A landscape with many valleys, sampled at points; each row gives a point and its height.
A ball rolls from a point to whichever of its 2 nearest points has the largest drop for the distance, and stops where none of them is lower. Distance is the straight distance between rows; heights are no part of it.
Q_377 height 4.35: [115 111 114 106 122 122 117 120 137 137 109 169  90 147 165  86 118 112
 123 118 173 143 136 155 104 149  99 150 133 123 172 150 110 124 211 139
 142 116 129 119 137 117]
Q_154 height 3.55: [201 185  79  93  97 133 155 137 157 124 146 159 121 100 100 157  72  84
 120 117  76 115 132 116 109  72 121 151 143  91 130  84 142  95 113 115
 117 155 124 152 166 172]
Q_703 height 4.38: [146 132 103 114  90 122 132 154 157 130 125 176  92 124 148 116 125 117
  95  91 123 104  74 164  86  94 117 124 144 158  98  79 125 103 152 167
 123 131 187 128 127 143]
Q_30 height 2.77: [114 137 129  93 167 125 131 116 160 133 183  97 131 144 167 170 123 138
 119 202 103 120 173 130 114 145 105 124 101 120 159 121 179 130 110 116
 162 120 152 182 118 156]
Q_65 height 3.96: [ 74 176 109 124 196 133 116  72 113  92 147  92 129 108 173 146 137 119
 103 149 145 135 167 121 164 147  98 126  87 127 115 189 175 131  74 117
 128 151 176 154 127  97]
Q_178 height 4.39: [110 169 104 111 200 146 135  79 114 121 125 128 157 130 160 172 123 140
 139 149 101 146 176  96 176 133 152  96  81  96 116 184 165 124  78 145
  97 162 179 187 144  99]
Q_739 height 5.51: [131  57 136 118 119 126 108 167 121 153 106 141  79 146 147 118 131 144
 135 160 133  96 154 152  84 142 104 126 150 225 136 175 139 115 113  91
 126  93  58  38 118 143]
Q_503 height 5.20: [191 153 104 145 106 153 159 104 105 124 142 110  91 158  86 141  64 129
 149  60  71 127 127  72 124 128 130 138 115 105 113 112 123 194 135 127
  94  96 133 180 126 139]
Q_194 height 6.19: [140 118 167 144  69 113 120 161 134  84 160 130 151 119  99 120 119 162
 141 109  93  95  94 166 174  93 175 125 103 158 138 120 112 138 128  84
  64 118 110 100 121 135]
Q_361 height 7.18: [119 121 112 110 146 121 159 135 103 128 125 129 135 146 146  86 141 106
 171 112 169 133 104 121 147 169  88 145 131  81 134 153 117 135 156 169
 163  95 108 140  96  46]
Q_509 height 7.52: [ 77 116 113 132 132 150 176 154 132 137 138 172 186 154  99 119 131 138
 178  82 135 140 118  99 199  76 206  90  83 102 154  84  87  98 107 148
 114 143  96 156 149 106]
Q_826 height 5.05: [180 115 117 119 105 148 155 129  92 141 173 127 114 145  99 134  41 133
 180  69  99 129 113  89 140 109 153 145  98 130 114 135 116 190 116 158
 104  76  84 169  93 140]
Q_804 height 6.45: [140 131 156 116 107 138 123 141 132 100 134 119 181 148 123 155 135 184
 169  97 100 106  69 149 156  86 195  85  99 165 138  98 132 144 116  80
 100 150 105 124 145  86]
Q_128 height 7.15: [123 119 114 129 153 138 104  80 124 128 147  83  55 148 157 162 113 143
 109 159 115 140 148 143 108 203  85 126 126 150  87 163 129 118 146 103
 154 142 192 150  86 111]
Q_588 height 6.78: [158 102 123 107  89 107 101 158 107 146 132 137 100 148 118 133 100 147
 106 164 106 138  88 134 109 158 102 107 139 154  97 153 130 144 133 107
 181 138 146  85  96 122]
Q_116 height 7.65: [112  81 117 132 125 111  45 106  98 157  97 134  97 100 139 152 142 126
  78 171 122 148 170 157  68 160  92 125 144 159 128 164 139 144 118 127
 155  93  80  77 120 163]
Q_780 height 8.69: [112 175 107 128 155 141  76  97 187 131 110 148 108 113 123 128 127 130
  47 126 121 137 105 185  62 150  82 103 139 138 109 131 140  92 130 180
 150 182 151 107 141 175]
Q_876 height 6.29: [128 162  98 131 170 125  77 118 132 122 160  92  71 135 113  86 130 128
 129 122 122 153 130 169 131 166  91 130 173 127  67 152  83 103 127 148
 178 186 115  98  89 129]
Q_99 height 4.73: [127 106 123 109 115 115  97 114 172 118 111 160 103 136 163 170 161 150
  61 128 146 121 123 144  64 118  89 129 144 171 103  96 131 109 153 154
 103 131 198 115 131 178]
Q_262 height 5.23: [103 164 146 166 169 108 104  67 184 103  98  98 164 123 150 162 158 119
  95 139 170 155 166 145 113 113 104 114 163 100 130 108 144 112 203 103
  87 126 200 153 164 191]
Q_510 height 7.46: [110  80 126 149 118 119  53  94 119 129 101  97  87 110 167 145 166 141
 108 142 154 134 156 123  94 162  81 155 146 135 116 120 130 139 137 110
 156  96 152 104 138 160]
Q_803 height 5.34: [156 159 143 169 141 163 149  95  91 124 102 117 125 150 130 106  91 131
 147  63  92 152 110  83 147 130 133 140 106 109 129  98 126 199 158 132
 120  73 122 196 138 108]
Q_949 height 4.87: [148 129 134 146 110 117 136 152 108 103 152 107 123 128 150 123 155 142
 122 121 122 111 101 129 132 123 134 134 131 141 126 123 125 164 177 106
 139 145 134 123 173 103]
Q_15 height 3.83: [ 96  91 183 145  93  88 106 142 154  77 163  99 170 125 108 153 147 169
 123 177 137 115 163 118 176 107 169 111 116 166 195 113 150 108  80  64
  59  93 136 116 100 167]
Q_29 height 7.22: [166 142 127  86 123 121 108 150 104 144 157  91 120 143 125 164  72 159
 163 142 112 105  70 148 140 101 123 100 162 136  41 125  81 115 109 113
 180 178 110  99 106 115]
Q_482 height 6.84: [145 129 131 149 142 107  68 135 141 147 155 130 117  80 148 101 161 125
 128 128 138 131 125 154 113 133  97 150 139  92 148 138 127 126 136 146
 155 116  77 136 148 146]
Q_520 height 1.86: [110 149 106 134 111 112  86  83  67 129  98  58 151 122 156 164 155 160
  64 151 138 153  85 100 103 141 111 154 136 149  96 134 116 168 107  71
 172 136 110 110  92 113]
Q_78 height 3.23: [149  99 102  98 100  90 145 141  75 140 128 134 133 100 108 130 132 138
 141 132 139 130  93 117 100 151 144 149 143 136 116 159 119 162 150 139
 169 123  61 108 117  67]
Q_609 height 7.73: [121 133 142 134 152 136 145 133 132  94 150 120 112 191 170 105 123 144
 133 123 167 134 124 121 171 148 112 103 108 133 152 175 180 138 160 129
 127 133 196 129 142  49]
Q_219 height 3.53: [ 69 156 102 126 180 150 116  49 134 116 127  92  87 134 175 140 126  97
  89 186 163 139 203 115 128 170  78 155  99  90 150 165 192 106 106 133
 143 122 163 148 117 138]
Q_925 height 6.60: [112 141 104 122 160 115  55 110 139 132 164  96 108 118 123 134 168 138
 129 131 156 127 133 155 119 154  96 137 138  96  88 159 108 123 116 145
 191 151  79 118 111 134]
Q_668 height 1.25: [ 89 136 111 149 143 138 114 100  82 136 130  54  98 123 112 154 184 170
 109 148 147 160 171 130 128 165 117 143 113 129  54 167 101 127 124 110
 164 154 135 172 132 100]
Q_558 height 5.71: [121 107 173 166 150 124 134 120  95 133  80 150 190  78 169 125 160 136
 167  87 124 100 100  95 146 107 159 104 109 156 135  92 124 162 101 133
 110  69 110 131 143  57]
Q_192 height 6.55: [148 191 113 116 153 133 135 130 147 125 151 112 137 123 165 130 112 115
 177 104 144 111 117 130 168  85 124 167 109  90 128  97 121 115 108 143
 157 155  74 150 178  99]
Q_610 height 5.38: [102 108 145 149 130 139 140 138 136  87 146 109 154 182 110 135 182 165
 157  97 147 109 155  96 200  97 176  93  90 108 150 159 137 129 118 103
  74 156 176 146 180 118]
Q_589 height 4.92: [127 186 136 182 154 113 139  80 162 132  78 100 121 135 137  97 163 120
  84  77 146 139 142 155 122  96 110 132 161 107 125  98 119 104 223 121
 122 147 175 155 160 167]
Q_95 height 6.68: [140 164 116 118 102 147  99 170 192 139 148 184 132 118  78 142 120 123
 106 141 112 118 139 156  97 122 114 125 133 130 146 122 150 106 133 126
 124 179 129 101 161 207]
Q_907 height 6.59: [127 110 150 150 100 155  82 109 128 144  76 134 152  93  98 172 135  90
  66 150 138 143 106 154  80 164 114  84 139 131  98 111 108 114 131 127
 139 168 209  92 136 171]
Q_896 height 4.41: [172 182 121 141 120 112 136  73 108 115  75 108 111 115 158 154  87 107
 120  87  58 129  70 107  99 115 114 144 136 123 101  80  88 127 144  76
 114 139 134 154 142 103]
Q_746 height 0.75: [ 98 162 132 163 138 110 113  61 114 108  72  87 177 107 158 154 172 129
  81 138 155 161 111  89 118 129 101 154 128 110 124 105 131 150 114  87
 164 142 115 119 164  95]
Q_943 height 5.63: [127 108 180 136 119 144 167 133 149  82 145 134 140 209  88 134 156 163
 179 122 149 117 113 118 177 115 183  99  96  99 126 196 151 110 113 123
  56 140 177 135 136  72]
Q_921 height 3.75: [206 193 106 176 131 130 131 110 125 110 115 125  63 125 107  95 104  93
 111 105  65 154  50 115 115 147 116 116 201 117  79  69 117 110 131 130
 160 127 169 130 105 105]
Q_171 height 8.06: [131 146  95 140 151 120 100 102 121  80 148 105 108 165 140  90 163 133
 121 130 190 145  95 143 158 190  85 113 140 114 119 161 143 132  98 112
 174 118 149 118  77  45]
Q_326 height 6.44: [132 101 128 111 123 127  83 157 174 140 156 138 106 138 143 139 127 154
 113 148 120 114 162 163  94 147 123 108 119 154 155 162 148 134 137 128
 118 150 122  87 156 207]
Q_697 height 4.43: [156  52 190  95 120  82 153 159 123 147 148 127 119 159  91 150 129 157
 203 138 164  98  97 156 128 135 161 111 121 169 106 149 124 109 111 142
 132  80 103  97  62  75]
Q_395 height 6.12: [ 51 130  84 110 163 104 130 103 127 135 131 144 169 124 126 157 133 133
 111 183 100 183 193  60 150 133 145  96 144  82 138 159 212 134  61 151
 114 102 176 141 138 106]
Q_512 height 4.30: [180 149  89  92 111 149 169 106 131 151 136 151  92 135 125 103  35  82
 129  84  97 138 103  98  78 155 104 141 137 115 129 145 103 144 153 195
 127 110 137 151  86 155]
Q_370 height 4.64: [169 150 124 127 105 109 154 117  88 131 121 145 123 123 151 161  88 123
 156 103  66 124  77 110 113  86 128 139 104 141 125  88  97 149 122  76
 124 137  95 155 145  85]
Q_343 height 4.56: [104 183 119 191 171 144 137 109 116 122 102  79 127 138 158  74 169 121
  94 103 154 160 162 111 154  90 119 137 143 123 164 131 134 112 201 121
 143 163 143 148 179 107]
Q_355 height 6.15: [171 104 149 167  85 218 161 128 109 151  79 171 145  76  87 110 128  66
 102  93 127 111 105 136 117 169 134 118 115 136 136  70  91 116 132 159
 105 126 186 112  92 169]
Q_413 height 2.67: [104 101 101  87 100 123 121 119  73 118 119  80 135 120 132 150 161 195
 102 158 163 130  98 118  94 155 135 148 151 145  92 160 147 171 119 113
 190 113  99 114  95  84]
Q_272 height 3.14: [135 105 149  99 134 129 139 132 164 105 196  95 157 150 142 190 132 137
 126 205  82 109 144 110 146 118 141 114 102 106 161  96 208 124  89  62
 116  92 178 173 123 165]
Q_417 height 4.67: [137  66 190 110 116 102 204 169  97 157 125 167 136 130  98 119 127 134
 196 124 171 108 101 154 136 112 188 143 124 157 130 125 134 136 115 154
 114  79  93 141  69  64]
Q_234 height 6.02: [171  80 175 106 119 115 122 154 180 114 167 115  62 193 138 110 126 142
 162 111 155  95 110 153 123 133 109 123 105 116 151 169 145  98 169 138
 103 115 151 106 124 137]
Q_715 height 5.94: [110  82 167 152 135 104 145 145 109 118  86 167 169 104 146 135 156 135
 161  98 136  94 136 106 152  96 194  92 112 142 138 148 158 140  82 124
  65 109 161 108 147  69]
Q_760 height 5.47: [120  94  97 111  71 122 126 169 134 136 110 177 135  97 128 115 110 102
  79 157 127 134 166 136  94 127 143 136 159 212 203 121 128 127 151 104
 102 120  79  84 125 185]
Q_61 height 6.01: [133 118 196 146  79 123 153 172 140  99 174 122 110 179  85  96 135 145
 170 119 100 103  98 171 156  99 161 141  96 121 129 128 113 117 125 123
  77  85 125 133 114 113]
Q_141 height 6.23: [127 138 143 113  94 101 140 161 119 145 148 102 157 157 105 184 121 167
 110 177 122 105 115 112 141  84 128 120 108 162 103 124 121 166 101  62
 135 164 105 132 140 176]
Q_458 height 7.16: [135  83 140 137 120 128 107 196 144 175 143 141 127 107 110  89 139  95
 143 117 111 104 176 152 139 111 127 154  98 103 168 128 106 123 138 137
 100  82  69 174 126 191]
Q_435 height 4.12: [192 135 106 129 119 126 116 140 113 144 156 113  96  92 117 115 110 113
 160 126  79 112  78 118 102 106 157 152 144 105  94 120  94 127  94 178
 162 145  77  97 128 145]
Q_148 height 5.53: [134 148 141 178 133 138 126  94  99 133 109 111  97 128 142  84 101  94
 115  85 115 165  91 142 140 131 104 156 126  91 113 113  96 145 190 139
 142  82 125 177 126  94]
Q_399 height 4.88: [156  90 156 143 110 141 166 151 106 145 140 156 133 123 129  88  94 123
 169 107 120 115 109 128 143 118 159 137 115 167 128 124 130 174 130 165
 108  52  81 171  95  99]
Q_822 height 6.89: [105 190 112 149 171 157 190 127  91 120  89 126 114 138 146  37 146 121
 133  84 121 145 108  78 164 124 115 130 126  76  90 152 133 135 112 173
 138 134 132 153 132  32]
Q_874 height 2.00: [115 175 132 174 170 148 140 108  80 139 125  48  76 135 137  92 158 161
 121  98 175 190 154 153 154 150  97 152 143 140  99 166  91 119 149  91
 148 154 132 151 128  94]
Q_93 height 7.84: [130  94 135 136 121 125  73 123 119 189  71 185 122  76 105 155 125  91
  88 182 132 141 158 168  64 163  83  87 150 172 157 149 122 118  97 112
 147 132  97  79 111 186]
Q_129 height 4.08: [148 131 110  91  96 134 170 142 130 163  87 168  83 145 137  80  88  73
 118 115 116 159 114 146  73 148  99 154 141 137 137 124 101 132 194 166
 143  92 101 119 100 141]
Q_396 height 6.34: [173 105 141 157  86 162 113 122  86 142  72 161 155  77  92 136 118  77
 101 128 114 121  88 140 104 161 134 100 133 141 115  96  88 123 130 120
 128 142 192  76 119 139]
Q_324 height 5.72: [ 89 103 155 170 146 114 104 111 112 121 106 103 185 111 144 146 181 105
 130 148 185 140 207  79 138 129 127 113 137 112 166 119 159 158 149 111
 103  97 188 121 180 148]
Q_397 height 7.90: [120 150 122 134 146 130 154 120 113  77 151 112 135 155 147 118 170 173
 128 135 164 141  85 109 142 178 121 107 134 143 114 167 166 168 114 113
 156 124 155 124 122  25]
Q_306 height 6.77: [ 97 135 128 148 138 104 130 131 117 111 116 164 134 145 191  77 126  96
 110 121 142 136 130  90 148  77 135 126 141 115 156 137 155 137 120 150
 129 126 150  72 190  96]
Q_62 height 2.31: [ 77  96 117 116 142 127 108  60 101 140  86 141 181  74 139 192 172 158
 106 166 146 122 164 102 129 167 165 121 122  99 111 169 169 152  67 139
 129  98 170 153 139  98]
Q_657 height 7.29: [106 115 105 152 149 133  83  61 111 104 118  48  89 143 156 152 136 137
  85 166 114 137 147 134 100 177  96 146 142 145  72 123 128 148 143  78
 163  93 187 130  95 135]
Q_207 height 4.11: [149  82 157  96 131  87 121 168 132 130 164 117 118 159 129 123 138 153
 206 134 150  96  54 152 117 141 137 118 144 122  92 119 109 110 116 153
 166 111  89  86  87  72]
Q_481 height 5.84: [150 119 143 152  86 184 166 163 110 142 119 148 116  66  74  86  65  93
 119 136  66  79 148  87 136 131 155 150 114 171 152 142 100 142 112 147
  65 104  94 115  88 187]
Q_325 height 5.73: [100 129 136 126  80 116 146 173 166  94 173 147 141 171 118 109 121 139
 139 145 163 119 135 112 197  92 151 157 113 116 194 101 113  86 124  98
 108 140 126 114 142 174]
Q_702 height 7.28: [112 110 138 135  89 131 140 190 129 126 170 149 137 114  91  89 104 143
 153 106 105  98 149 154 201  85 182 160  92 109 145 117  93 111 117 141
  91  99  70 168  94 191]
Q_364 height 5.02: [132 109 145 129  93 108 109 161 165 132  81 178 144  96 112 138 182 120
  68 125 143 121 144 145  71 116  99 127 169 173 124  71 115 111 136 140
  80 116 177 112 132 192]
Q_166 height 6.97: [133  88 116  94 122 110 104 125 112 135 174 109  87 152 121 167 121 165
 126 145 126 126 128 150 124 162 126 106 106 159  95 173 143 168 156  98
 152 130 169 134 110 112]
Q_626 height 2.04: [119 141 146 162 138  99  78  90  95 121 111  80 125 122 123 169 147 145
 114 129 105 144 127 149 143 124 102 117 124 144  58 129  88 128 135  71
 159 166 140 164 152 106]
Q_255 height 3.86: [174 171  76 101  96 182 166 122 167 131 107 164 105  83 107 146  90  68
  95  79  86 108 130 121  91  85 138 149 128 103 118  84 135 100 102 184
 100 148 178 146 142 194]
Q_631 height 4.09: [163 158 124 159 116 116 103 108 139 122 103 139 109 114 144 112 114 122
 101  88  92 131  69 140  99 124 117 138 175 140  66  78  95 113 151 112
 151 136 170 130 124 106]
Q_53 height 4.10: [184 163  91 100 100 159 171 108 151 137 128 177  92 113 128 127  68  91
 115  69  95 109  89 125  70 116 117 153 144 138  98  98 124 107 134 204
 111 128 166 162 100 129]
Q_278 height 6.00: [177 103 115 154  88 171 153 133 107 169  97 184 103  85  98  91  72  81
  94  98  99 116 126 119 103 139 134 146 116 142 135 101  83 130 116 159
  87 104 145 127  86 191]
Q_983 height 8.51: [102 157 132 157 125 105  56  80 167 118 113 123  98  86 127 117 116 114
  58 150 133 159 103 196  93 158  93 140 150 107 100 137 125 106 137 139
 133 163 113 115 129 170]
Q_801 height 5.28: [131  49 176 115  87 119 138 164 126 112 124 117  97 144 107 124 153 145
 136 173 146  88 148 156 101 119 135 133 141 219 150 181 159 122 132  93
  74  93  84  79  85 113]
Q_189 height 5.98: [151 152 128 101  77 104 156 163 171 117 150 133 147 157 120 152  88 149
 116 143 133 112  97 112 152  85 130 158 117 152 139  86 113 123 126  65
 130 167 116 117 147 161]
Q_662 height 4.89: [158 137 105  79 103  89 141 102 101 152 136 153 137  91 156 155  45 112
 144 127 108 118 103 118 113  93 136 166 125 131 149 101  92 134 126 120
 132 113  88 140 115 124]
Q_781 height 2.70: [151 135 145 179 133  86  79 118  97 152 109 111 177  99 100 174 160 120
 143  98  81 117 106 156 132 116 129 116 112 120  74  99  95 147 142  86
 121 132 118 143 162 129]
Q_447 height 7.03: [ 77 156 118 140 166 119 155 135  83 124 104 145 120 146 147  48 144  99
 126 104 165 145 132 103 165 144  98 127 130  75  96 190 151 127 121 154
 138 113 157 108 116  39]
Q_131 height 6.73: [129 179 134 128 169 155 194 125 129 139 132 115 127 158 166  91 105 117
 180  79 134 114 103  83 172 109 119 162 112  93 119 113 122 128 103 164
 149 151 113 142 145  79]
Q_527 height 2.75: [ 99  74 107  99 147 146 111 111 114 146 109 118  98 162 163 170 149 149
 157 151 194 115 186 105 111 182  90 149  92 114 157 177 153 114 126 137
 151 102 112  98 126 143]
Q_366 height 7.66: [107 138 132 138 119 128 141 141 121 116 106 181 199 133 115 138 125 130
 157  99 114 131 114  87 191  75 178  91  72 122 172  60 125 117  70 115
 117 153  96 150 167  84]
Q_55 height 5.69: [147  97 102 136  89 137 165 171 118 128 123 149 121  77 110  80 113  90
  98 148  85 105 158  94 116  98 167 169 145 175 194 131 108 127 129 124
  72 103  42 116  99 187]
Q_825 height 1.72: [ 71 131 123 138 123 124 116  86  89 122  80 132 186  87 148 153 196 162
  99 163 177 137 146  78 133 130 137 141 126  96 103 156 159 164  70 119
 157 120 129 119 152  86]
Q_211 height 5.27: [114 102 138 136  62 108 144 178 155 122  83 164 137  89 112 111 136 128
  84 143 118 105 166 130 105 122 127 153 154 190 168  96 103 113 159  79
  68 111 130 104 132 193]
Q_836 height 1.63: [ 59 111 107  71 180 140 158 122 142 117 146  88 163 146 159 172 149 164
 147 199 161 104 144 116 113 148 164 120 107 114 108 164 158 146  96 174
 178 133 106 116 115 114]
Q_108 height 6.58: [ 64 152 107 137 157 103 118 152 123 140 122 162 154 144 157  96 151 122
 127 127 153 156 180  75 157  77 139 111 146  86 136 156 153 120 113 170
 128 162 138 116 177  99]
Q_524 height 4.14: [156  95 126 100 106 111 144 174 149 171 129 162 118 156  95 122  88 106
 163 125 115  80 120 150 101 146 104 142 116 127 116 108  75 105 140 141
 135 146  89  49 122 191]
Q_881 height 2.25: [ 63  94 109  81 144 151 128 127 128 118 133 115 139 144 136 149 173 164
 166 158 194 103 159 113  97 162 145 154 123 126 139 181 148 146 108 170
 169 117  77  71 141 106]
Q_681 height 6.22: [150  98 125  89 139 124 102 152 189 128 161 150  65 188 143 150 111 145
 141 130 124 101 126 167  86 157  99 103 118 163 110 158 136 108 142 137
 131 138 148  67 123 178]
Q_416 height 7.39: [114 133 117 115 116 149 152 156 121 138 160 141 158 153 101 110 110 128
 175  81 111 116 125 122 196  91 173 142  79  85 134 106  83 139 130 148
 114 102  74 193 127 146]
Q_970 height 6.27: [132 191 128 126 140 127  96 118 173 112 167 144 163 128 160 139 128 131
 137 129 165 154 145 144 162  93 117 123 133 117 153 100 167 120 117 115
 159 176 124 158 178 124]
Q_585 height 5.10: [ 93 112 130 136 140 134 117 138 148 119 153 131 172 137 115 137 173 163
 154 119 160 124 160 136 172 105 183  97  93 104 137 150 139 140 136 132
 114 169 129 184 171 111]
Q_4 height 5.76: [133 181 104 151 141 121 139  67 114 119 127  74  67 118 131  70  95 101
  91 102 127 157  77 149 122 158 103 179 151  93 105 145  90 108 173 143
 130 153  97 147  86  97]
Q_229 height 2.60: [159 211 143 151 168 151 164 128  82 116 126  77  94 120 131  86 138 169
 158  76 144 185 124 152 165 150  98 119 130 151 109 131  78 108 123  97
 129 186 113 149 152  68]
Q_554 height 2.30: [104  75 152 106 137 117 145  74 113 130  91 149 167  96 146 205 146 184
 125 133 155 104 141 131 132 152 232  74 113 138 130 170 165 153  80 104
 113  99 168 153 119 119]
Q_157 height 4.81: [104 132 106  79 126  77 111 145 117 165 151 149 166 141  83 161 101 131
 147 142 131 122 169 154 140 133 114 117 102 142 144 141  98 143 161 111
 143 168  93 121 118 164]
Q_335 height 5.83: [157  95 198 112 105 122 133 144 158  98 172 121 106 201  93 123 149 149
 182 135 152 123 114 162 149 126 144 134  81 106 144 175 143 104 139 120
  62 120 156 120 119 102]
Q_77 height 5.50: [114 128 153 157 159 120 107 110 152  96 111 127 165 126 164 148 155  88
 133 100 179 139 189 106 139 127 133 110 139 112 173 103 118 114 192  78
  72  89 213 136 160 188]
Q_517 height 3.46: [101  84 167 111 115 132 135 147 161 106 189 112 173 139  97 164 145 169
 128 196 123 147 178 104 164 114 149 110 114 134 199  88 200 147  78  82
 105  75 149 140 108 167]
Q_82 height 3.88: [157 152  99 150 116 125 133 135 152 129 150 130 144 108 114 120 118  95
 118 103  93 136 134 118 141  83 144 157 129 101 166  75 122 126 148 103
 115 130  94 172 170 169]
Q_849 height 7.36: [ 91 103 141  85 148 105 138 131 122 134 132 142 167 138 171 115 122 113
 173 137 191 110 129 119 145 120 107 136 105 103 144 145 117 126 141 154
 142 153 125  94 131  82]
Q_814 height 6.98: [123 145 138  68 155 131 120 140 124 133 164  76 145 161 133 182 116 193
 175 133 138 104  99 168 156 119 132  90 139 149  45 146 111 128  96 116
 159 165 115 121 111  95]
Q_857 height 6.70: [109 130 145  74 118 117 150 151 133 119 160 109 182 172  95 165 120 178
 169 117 127 112  90 160 169 105 178 107 103 154  98 144 116 144 133 115
 122 176  92 116 123 106]
Q_605 height 3.15: [115 155 123 100 154 135 115 106 185 127 160 113 131 118 152 165 117 122
  71 194  81 140 148 156  76 139  89 109 141 122 131  83 200 123 140 106
 155 106 182 170 116 176]
Q_770 height 4.52: [114 167 123 184 134 155 136 140 143  99 162 113 173 166 100  95 170 119
 132  98 133 154 154  88 210  69 150  90 117  83 182  68 135 108 134 102
 130 156 130 165 179 136]
Q_748 height 3.16: [ 61 128 104 120 144 139 115  92 116 134 109 129 123 146 162 136 137 124
 107 175 192 151 194 108 124 154  81 158 117  98 156 166 168 130 130 150
 154 124 136 112 145 134]
Q_91 height 6.56: [156 205 109 106 121 131 120 143 207 128 139 168 140 124 110 147 113 143
  89 126 137 160 137 167 111 103  96 131 158 135 142  86 164  98 148 125
 131 184 135 160 147 167]
Q_312 height 5.99: [114 133 121  96 140 135 129 163 171 122 177 147 174 165 137 122 117 122
 158 145 171 154 165 114 168  97 141 135 132 122 193  96 140 124 139 128
 148 180 113 125 147 148]
Q_813 height 8.88: [159 191  90 121 135 172 129 104 145 129 100 137 110  95 113 120 110  88
  88 105 106 137  92 163  85 135 115 117 154 103 116 130 108  63 139 174
 135 217 142 113 131 140]
Q_806 height 2.28: [ 54 126 105  85 182 136 173 128 142 131 164  85 162 128 162 177 154 147
 134 209 104 119 134 139 147 114 155 104  99 112 130 133 174 120  77 122
 174 129 134 185 120 106]
Q_336 height 4.19: [174 157 138 158  93 129 143 167 147 105 124 136 194  62 101 126 114  83
 111 123  78 120 138 119 141 107 147 133 174 129 164  55 125 127 120 100
  69  99 115 138 143 193]
Q_369 height 1.58: [100  76 153 104 134 112 122 121 116 137 121 124 184  95 133 180 162 202
 118 145 146 117 118 152 122 112 206  84 111 147 138 146 155 169  89 123
 148 128 121 143 119 116]
Q_14 height 4.60: [141  99 141 134  99 131 131 150 126 117 126 142 117 141 165  98 140 120
 108 108 161 125 140 137 117 129 136 147 158 151 175 102 137 154 206 118
 122  91 146 119 147 110]
Q_214 height 8.03: [130  78 121 125 141 149 105 130 143 193  72 214 100  91 120 125 115  77
 133 145 129 149 118 158  59 141 103 104 148 165 137 121  80  80  92 155
 141 132  94  67 118 177]
Q_916 height 3.58: [173  89 101  84 111 111 178 174  75 156 132 136 116 121  62 116  98 109
 172 124  84 117 105 109  97 154 132 134 140 119 124 152 106 146 141 187
 138  92  58  96  84 113]
Q_74 height 3.72: [162 109 143 117 114 126 132 151 128 128 160 104 101 123 150  94 119 139
 189 119 105 105  55 118 107 112 137 160 147 119  94 109 125 128  96 165
 153 113  81 116 110  88]
Q_673 height 5.52: [137 134 165 178 167 155 137 103 102 113  95 108 149 107 175  94 128 115
 156  69 110 125 101  76 130 131 131 128 121 135 128  70 122 195 150 134
 102  63 109 147 138 102]
Q_12 height 5.09: [143  48 159 148  99 127 156 187 131 136 128 133  95 126  97  72 157 122
 140 136 115  91 155 162 117 131 145 135 139 174 144 166 125 135 148 136
  79  77  73 106  86 123]
Q_658 height 3.03: [163 207 127 155 176 161 164 113  82 112 104  64  60 129 116  92 153 149
 171  82  90 147 103 123 150 134 106 123 127 117  96 106  91 115 116 109
 142 149 100 181 136  48]
Q_37 height 5.92: [ 90 101 120 138 131 118 103 117 109 119 106 128 189 123 134 166 148 109
 115 177 147 171 229  46 137 138 126 109 148 110 163 136 227 147  95 120
  79  79 185 114 161 138]
Q_677 height 4.74: [ 80 116 107  92 183 137 134  94 126 136 133 134 161 132 133 164 144 158
 139 132 169 146 188 115 169 142 179 106 101 100 128 206 142 119 113 161
 117 164 166 169 152  97]
Q_304 height 3.52: [ 89 200 140 147 185 142 135  92 184 135 139  87 134 115 126 171 124 142
  58 165 104 164 167 173 106 133  99 108 162 143 123  81 174 121 148  81
 135 138 190 189 132 176]
Q_330 height 7.56: [106  91 124  88 145 120 115 123 101 104 137 148 136 152 167 129 131 132
 168 140 193 127 127 105 152 151 115 113 116 107 134 215 172 129 129 167
 124 125 176  97 118  65]
Q_422 height 5.49: [111 126 145 134  71 116 134 168 185  76 141 174 123 110  97  92 112 142
  89 153 109 107 121 136 156 100 156 165 144 157 180  73 108  88 119 113
  77 116 130 121 110 195]
Q_691 height 8.33: [115 112 127 163 129 133  57  94 136 150  67 147  87  79 107 104 120  82
  85 144 112 164  93 169  77 157 108 132 146  83 127 139 100  90 134 179
 140 143 102  87 135 187]
Q_945 height 7.04: [159  91 126 138 130 123  89 171 127 184 154 154 134  75 124 109 124  93
 145 142 102 103 152 167 112 116 122 137 119 142 134 141 125 128 123 158
 122 107  42 131 134 170]
Q_841 height 3.37: [203 196 109 172 158 127 150 102 102  96 144  74  69 142 116  95 134 117
 137  80  72 131  73  95 129 144 114 145 152 108  91  97 129 141 115 128
 163 105 112 177 129  83]
Q_387 height 4.49: [139 102 134  75 114  83 138 162 135 149 158 131 151 160  73 157 120 132
 185 118 138  69 155 143 151 139 107 125 113 125 123 121  78 115 147 130
 125 163  80  98 120 166]
Q_579 height 3.85: [148  85 132 110 141 134 163 173 125 164 111 150  99 151 109  85  94  92
 161 100  97 114 133 133  96 154  91 134 131 119 124 128  83 133 175 171
 129  90  62  87 109 172]
Q_839 height 6.32: [ 55 164 103 121 160 134 146 137 153 114 153 135 177 136 135 134 152 140
 112 166 148 158 178  68 144 107 131 106 140 114 130 162 199 133  64 163
 147 161 146 118 158 110]
Q_724 height 6.57: [189  80 166 155  69 133 107 178  84 141 112 136 125 106  98 125 114  97
 117 151  96 109  79 120 114 140 135 100 153 167 107 128 115 141 120 103
 142 138 163  64 100 139]
Q_572 height 4.20: [126 194 116 174 144 144 165 110 141 121 110 128 149 151 143 111 130  94
 114 103 121 154 149  86 169  83 144 141 116 109 187  72 115 124 166  97
 126 156 135 177 183 125]
Q_185 height 6.03: [158 166  95 138 145 125 137 123 133 145 109 107  50 144  87  75  96 102
 114 121 115 173 112 153 106 183  85 146 192 109  90 146  79  84 155 159
 161 182 125 113  77 101]
Q_918 height 8.17: [136 102 117 143 139 165  93 109 126 175  78 182  73 112 119  85 107  70
 114 108 101 155 104 156  63 158 110 128 153 112 117 123  72  86 119 204
 157 130 128  79 115 163]

Where does a ball stop that starts at each point below?
Q_61 | Q_836
Q_370 | Q_668
Q_148 | Q_74
Q_673 | Q_74
Q_509 | Q_74
Q_95 | Q_836
